A landscape with many valleys, sampled at points; each row gives a point and its height.
From any point a ball rolls to the lowest of the 2 points nearest to it. It stops when none of these is lower. Distance is the straight distance between rows; heights are no part of it.
nepe: [  1  11  -4  12 -17  -3   0  40   0   2  -8 -15 -36  13 -13  10   2   9
 -18   5]  (h 388)
Lak: [ 22   3   1   0 -16 -19   5  -8  18  -3  25 -11  32  14  -3  -7  -8 -17
 -14 -18]  (h 262)
Loke: [ 17   4  18   8   1  -3   0 -53  -9  21  16 -11   1  13  18  -1  24 -35
   4 -10]  (h 247)
ketef: [-19   1  23 -15 -18 -25 -33 -17   5  15  12   5   2  21  25   3 -38   7
 -27  -4]  (h 200)
Tadi: [ -2 -18 -24   1   5   8   6  25  17  -5 -42  28 -21  -5  -9 -22 -13  14
  -7  -2]  (h 285)
sino: [  1 -28  -9 -10  32  16  27  29 -18 -19  -8  23   0 -14  10 -26   4  -5
  24  -1]  (h 689)
todez: [  0 -20   2  11  -8 -22  -3 -24  22  15 -31   5  48 -20 -18  -3  21  20
  15   3]  (h 150)
gele: [ -4   7 -23   4 -15   8   7   0   5   8  -2 -14 -23  13  13 -11 -26 -18
  -6 -15]  (h 429)
sefo: [ -1   6  -4 -17  23   6   6  16  30 -25  -8  17  10  -3 -40 -10  13  28
  -7  -9]  (h 675)
Lasut: [-10  22 -22  11  -1  -7  20 -56   7  15 -34   3  12  -1  -2  10  -1 -18
   2   7]  (h 358)
lodog: [ -1  -5   7 -16  19  19   4  17  26 -12 -19  20  10 -15 -39 -25  22   8
  28  -7]  (h 730)
nimak: [ 17  22  22   9  -9  -8  -2  16  -3  -1  47 -21   4  -1  -4   6  14 -23
 -10  12]  (h 180)
fifu: [  3   0 -27  -3 -19  -3  19   4  22  17  24 -29 -24  12  23 -39 -22  -2
  -1 -17]  (h 361)
Nege: [ 21   0   0   9 -12   1  28  19  -1  -2  19 -17   9   2   3 -11  14 -26
  31  -3]  (h 439)
lumel: [ 11 -13  17  -7  11   9  -1  33  13 -22   2  -8  10  15 -37  -4  31  16
   7 -14]  (h 572)
sibi: [ -5 -19 -32   3  -4   3  14  48  11   4 -19   3 -24  -2   3 -32 -11   3
  -3 -11]  (h 115)
gake: [ 11  -6 -15   8  39  33  24  -6 -14  -2 -22  -1 -34  21  26  24   9   9
  17   0]  (h 541)
Vel: [  2  14 -22  11 -23   2  20  29   2  -4   2 -11 -20   5 -10  -2 -18 -29
   0  -3]  (h 482)
Fifot: [  7   5   1  15 -10 -10   1 -12 -19   8  20  -5  46 -21 -12  22   9 -17
   3  22]  (h 402)
bag: [ -4  -7 -15  -6  30  20  -4 -23  -5   5 -17   8 -36   3  15 -16   1   0
   6 -11]  (h 393)
bas: [ -3 -16  -1  13 -13   9 -26 -35 -14  25 -11  11   6  -4  28  19 -15  -5
  -2   0]  (h 190)
fatu: [-19   5  16   1  -4  11 -15 -27   9  29  31 -23 -50  16  37  -7  -9  21
  -7   6]  (h 454)
nobad: [ 22 -26 -13   0  22  -7  -2 -10   3  -2  -5  -1   9 -10  27 -10   5  35
   8 -12]  (h 307)
Zalas: [  8 -11   2  13 -13  -3   1  21 -15 -12   4   4  40 -26 -16  27   6   8
  10  20]  (h 435)
gisu: [ 23  14  28   2  -2 -15   4  -1   1   7  54 -19  11  13  16  17  -6 -12
 -36   7]  (h 114)
dutu: [-22  21   8 -12   2  -4 -17  15 -10  -6   6  -7 -14  33  -3  28 -17   4
 -42  -4]  (h 191)
ledum: [  3   4   4  12 -34 -20 -19  16  12  16  15  -9  -6 -16  12  -6 -21  22
  -6  14]  (h 214)
kov: [ -5 -21  18   7  10   7  -1  20 -36 -14   4   3  -6 -29   8 -19  19  -8
  47   7]  (h 409)
Donas: [-19  29 -10 -12  14   2 -12 -38  -5  -8 -19  23   4  -6 -10   2 -22 -15
 -17   0]  (h 330)
mos: [ 13  -8  18   9   8  -3 -19 -41 -15  14  24 -10  -5  -1  26   2  18   1
  -1  -4]  (h 184)
tano: [-26  50   0 -25  10 -19  -7 -35  13 -15  -8  13  -2  -3 -17 -15 -18 -19
 -12  -4]  (h 387)
vosi: [  8   0  10   8 -16 -23  15 -41  28   8 -26   2  32   7 -22   4  23  -1
   6  -4]  (h 233)
pur: [  5  14 -28   3   1   3  12 -11   6  -5 -22   7  -3  14   5  20 -25   4
 -17  -1]  (h 444)
Mato: [ 18  -5  -7   5  14  14  11 -21 -14  -1  -1  -8 -16  19  16  19  13  -6
   6  -8]  (h 568)
duf: [ -5  -7 -35 -13   3   4  17  33  19   9   7 -19 -29   5   8 -46 -12   8
  -9 -18]  (h 265)
voruv: [-43  23  35 -18   2  -7 -33  -9   8  20   3 -11 -42  28  28   9 -21  24
 -19   7]  (h 381)
kez: [-32  -1 -22  -8   8  20 -29  -3   0   9 -27  25 -23   8  10   0 -37  11
 -34  -6]  (h 140)
Dev: [  7   4 -29   7   5   0  22 -33   9   1 -42  13  11  -2   6  15  -5   6
   2   2]  (h 403)
biven: [ -1   8  16   1  -9 -28 -28 -17  14  12  16  -4   9  -6  19  -6 -24  26
 -18   3]  (h 129)
vora: [-22 -11 -29  -8  15  21  -1  25 -17   5 -10  20 -40 -20   5 -36  -8 -18
   0   0]  (h 592)
lisu: [  4 -38  10   2  -6   4  -5  44 -32  -8  17  -8  -4  -3   2 -14  15 -10
  17 -12]  (h 405)
luv: [ 21 -21  -4   4  32   1  15   8 -11 -16  -8   1  18 -13  15   6  18  41
  24   9]  (h 382)
Susi: [  6 -26  -1  -1  -2   5  -7  34  -8  -1  19  -7  18 -21   7 -32   3   2
  35  -3]  (h 351)
Rokim: [ 13 -12 -12   1  -5 -16 -13 -25  18  12  -3  -4  16  -8  26 -12 -13  32
  -4  -8]  (h 222)
ziv: [-10 -24 -10  -6  13  12   0  22   8 -15 -38  51 -10 -25 -23 -16   3  12
   0   8]  (h 401)
Todun: [  7  26  16  18 -20 -12  -8  29  12   2   8 -14 -20  -3 -14   3   7  11
  -3  20]  (h 312)
sanak: [  4  42  -8   6 -13  -9   9  -4   7 -12   1  -6  -3   7 -16  21  -8 -14
 -13  11]  (h 321)
muvon: [-13 -17 -31  -7  33  24  14  24 -23  -6   2  25 -18 -32  20 -29 -10   4
  16   9]  (h 647)
Fogab: [-26  21  26 -28 -14 -34 -33 -13  -5  -6  17   5  10  10   3  -3 -32 -11
 -25  -3]  (h 250)
Zuf: [ 11  20  15 -12  -2 -20   4 -20   2  -2  30  -9  22  31  19  30 -27  -9
 -35  -3]  (h 154)
Leliz: [-53   4  21  -5 -16  18 -21 -12  18  37  14 -21 -43  31  36   1 -26  17
 -15   3]  (h 420)
noko: [ 31   0  -5  -7   2  -5  18  -7  19  -8  30 -16  42   8  -9 -17  12 -19
  12 -20]  (h 325)
vipaz: [  5 -14  -4   1   3  -5  20  -7  -1  -7 -18   8  45 -17 -23  34  20  23
  12  18]  (h 468)
fep: [  8  22  -3   8 -22 -12   8 -23  -5   2  11  -4  21  -5  -5  16  -6 -30
  -6  13]  (h 370)
Tidiz: [ -9   6 -20   6  -5  16   2  19 -19  -7  -2   3 -30 -10  -7  -9  -8 -24
   9   1]  (h 532)
reg: [ -1 -21  -8 -11  11  16  14  12 -11 -25 -25  31   7 -19 -26   3   7 -14
   7   4]  (h 477)
Ratip: [ 14 -23   8  17  -9 -23  -4 -29   3  16 -21   2  27  -8  10  12  18  16
  -1   7]  (h 61)
fef: [  5  12   0   9  -8  -6  13 -59   5  14 -18  -4   9  14   6   0  16 -33
  11 -11]  (h 308)
vap: [  0  -1   2  18 -13   3  -2  32  -1  20   2 -23 -45  23  20  19   2  30
 -20  10]  (h 445)
Bada: [  7 -17   3  16 -27  -6 -13  35   6   9   8  -7   9 -23   1 -16  -3  10
  20   5]  (h 291)
Vatad: [  8  34   3   8  10  -3   8  19   6  -5  25 -21 -25  -3  -8 -11  21  17
   6  14]  (h 404)
lukub: [ 12 -19   3  -4   9   4  17 -17   6 -13 -23   9  20  -9 -14  10  27   8
  16   0]  (h 502)
Kava: [-14  23  28 -11  -7 -20 -30   1 -14 -13  28   0   5   4 -19   6  -7 -14
 -28   4]  (h 192)
tud: [ -3 -12  17 -12  -2   1 -16  -9   0 -14   3  11  38 -19 -41   6  21  -4
  10  -4]  (h 570)
Tufe: [ 17 -12  -1 -21   9   8  41  -3  29 -20 -20  13  30   5 -35   2  26   3
  19 -14]  (h 547)
mal: [  1  12   5  -5  10  -4  -3  32  22 -24   7  -9   4  14 -34   5  11  20
 -17  -3]  (h 624)
Sovit: [ -2  27 -18  -1  19   9  10  -6   1 -19 -14   8 -13  -3 -15  17  -6   2
 -16  12]  (h 390)
liri: [  2 -14   1 -22  13  14  10  -5  -1 -27  -2  18  23 -12 -41  -5  22 -21
  14 -17]  (h 528)
Nubuv: [ -9  33  12   3 -20 -14 -13  -5   3  -3  -9   1  -9  18  -3  28 -29   1
 -24   9]  (h 257)
Dut: [-19  18   3 -15   8  -1 -18  23 -15 -19  10  -1 -10   6 -23   1  -4  -3
 -30  -4]  (h 99)
Bizig: [ 10  -1   6   9 -19   4  11  23   6  24  32 -35 -38  30  22   5   0   8
 -26   4]  (h 479)
salu: [ -3  24  -4 -16 -20 -20  -2 -16   9  -7  17  -4  27  19   3   5 -34 -23
 -26  -9]  (h 201)
Nalab: [-36 -13 -16  -8  -1  24 -36  -2 -15  15  -2   6 -14  11  22  14 -40   1
 -25 -14]  (h 25)
metuf: [  4  -9  13  14 -12   3   9  12 -33   4  10  -8 -22 -19  20  -2  11 -18
  38  17]  (h 359)
poki: [ -2 -16   9  -3  17   8 -14  48 -17 -19   7  -6  -7   0 -25  -3  30  18
  -7  -7]  (h 514)
fomi: [ -5 -19   2 -17  22  13  -4   5  17   0 -23  27  40 -35 -26 -30  18  16
  35  -1]  (h 773)
zego: [ -6  -6 -12  10  21  33   0 -10  -8  16  -4  -9 -49  15  35   5   4  11
  12  -4]  (h 478)
fisos: [ 15  -3  16  24 -14   3   1   7 -20  16  25 -13 -25 -13  19  18  10  -2
  11  23]  (h 315)
Kozig: [ -2 -28   4 -14  13  16  -3  60 -17 -15  11  -8   8   5 -22 -27  27  -1
  15 -14]  (h 458)
Saluf: [ 12   2  29   0  -2 -11 -24  -3   6  -4  18  -4  28  -8 -19  -5  23  10
  -1   3]  (h 606)
Sutid: [ 17  21  14  19 -17  -3   9   7 -13  12  39 -18   0 -21   4   1  17 -22
  24  24]  (h 256)
vefos: [-13 -11   8  -7  10   9  28   2   7  -6 -37  22  30 -35 -27  -6  25   8
  46  13]  (h 804)
zir: [-13 -13  -9   6 -14  12 -30  -9 -21   4 -14  18   5   2   5  28 -31 -10
 -18  -4]  (h 122)
kazef: [ 25 -13  -4   8   1  -3  14 -11 -12 -11  -3  -2  13   5   0  27  13   2
   4   6]  (h 535)
ges: [ 32 -11  -1   6  -4  -7  39   0  10   0  10 -18  45   6   7 -10  19 -12
  38 -10]  (h 386)
burok: [-26  -3 -19 -10  30  18 -18 -16   0   6 -26  30 -30   5   4 -22 -15  -5
 -20 -16]  (h 274)
vep: [ 27 -24  21  15  -9 -15 -13 -29  -8  22   7  -1  15   4  25  20  16  -2
  -9  -1]  (h 125)
Botu: [-13  14   6   5  -1   4 -23 -46  -6  10 -23  11 -12   1   6  12  -9 -12
  -3  -3]  (h 263)
riru: [ 18  -3  -6   6  -6   3  51  15 -14 -21  -5  -9  23   3  -6  15  10 -32
  35   5]  (h 485)
vub: [-35  32  19  -9 -10 -19 -27 -11   6   8 -17   7 -25  19  13  11 -36  11
 -17  10]  (h 322)

Where does a ball stop that starts at each point below?
lodog => biven
muvon => sibi
Dev => Ratip
riru => gisu
Nege => gisu

Call two points neighbours if one is among the 2 nearest of the other. Go from one point of each pair to the other, from neighbour to neighbour, staying as low as possible. Name the highest point that can't be avoided.
sibi, Ratip => Tufe
biven, Dut => Fogab
Todun, gisu => Vatad
biven, Ratip => pur
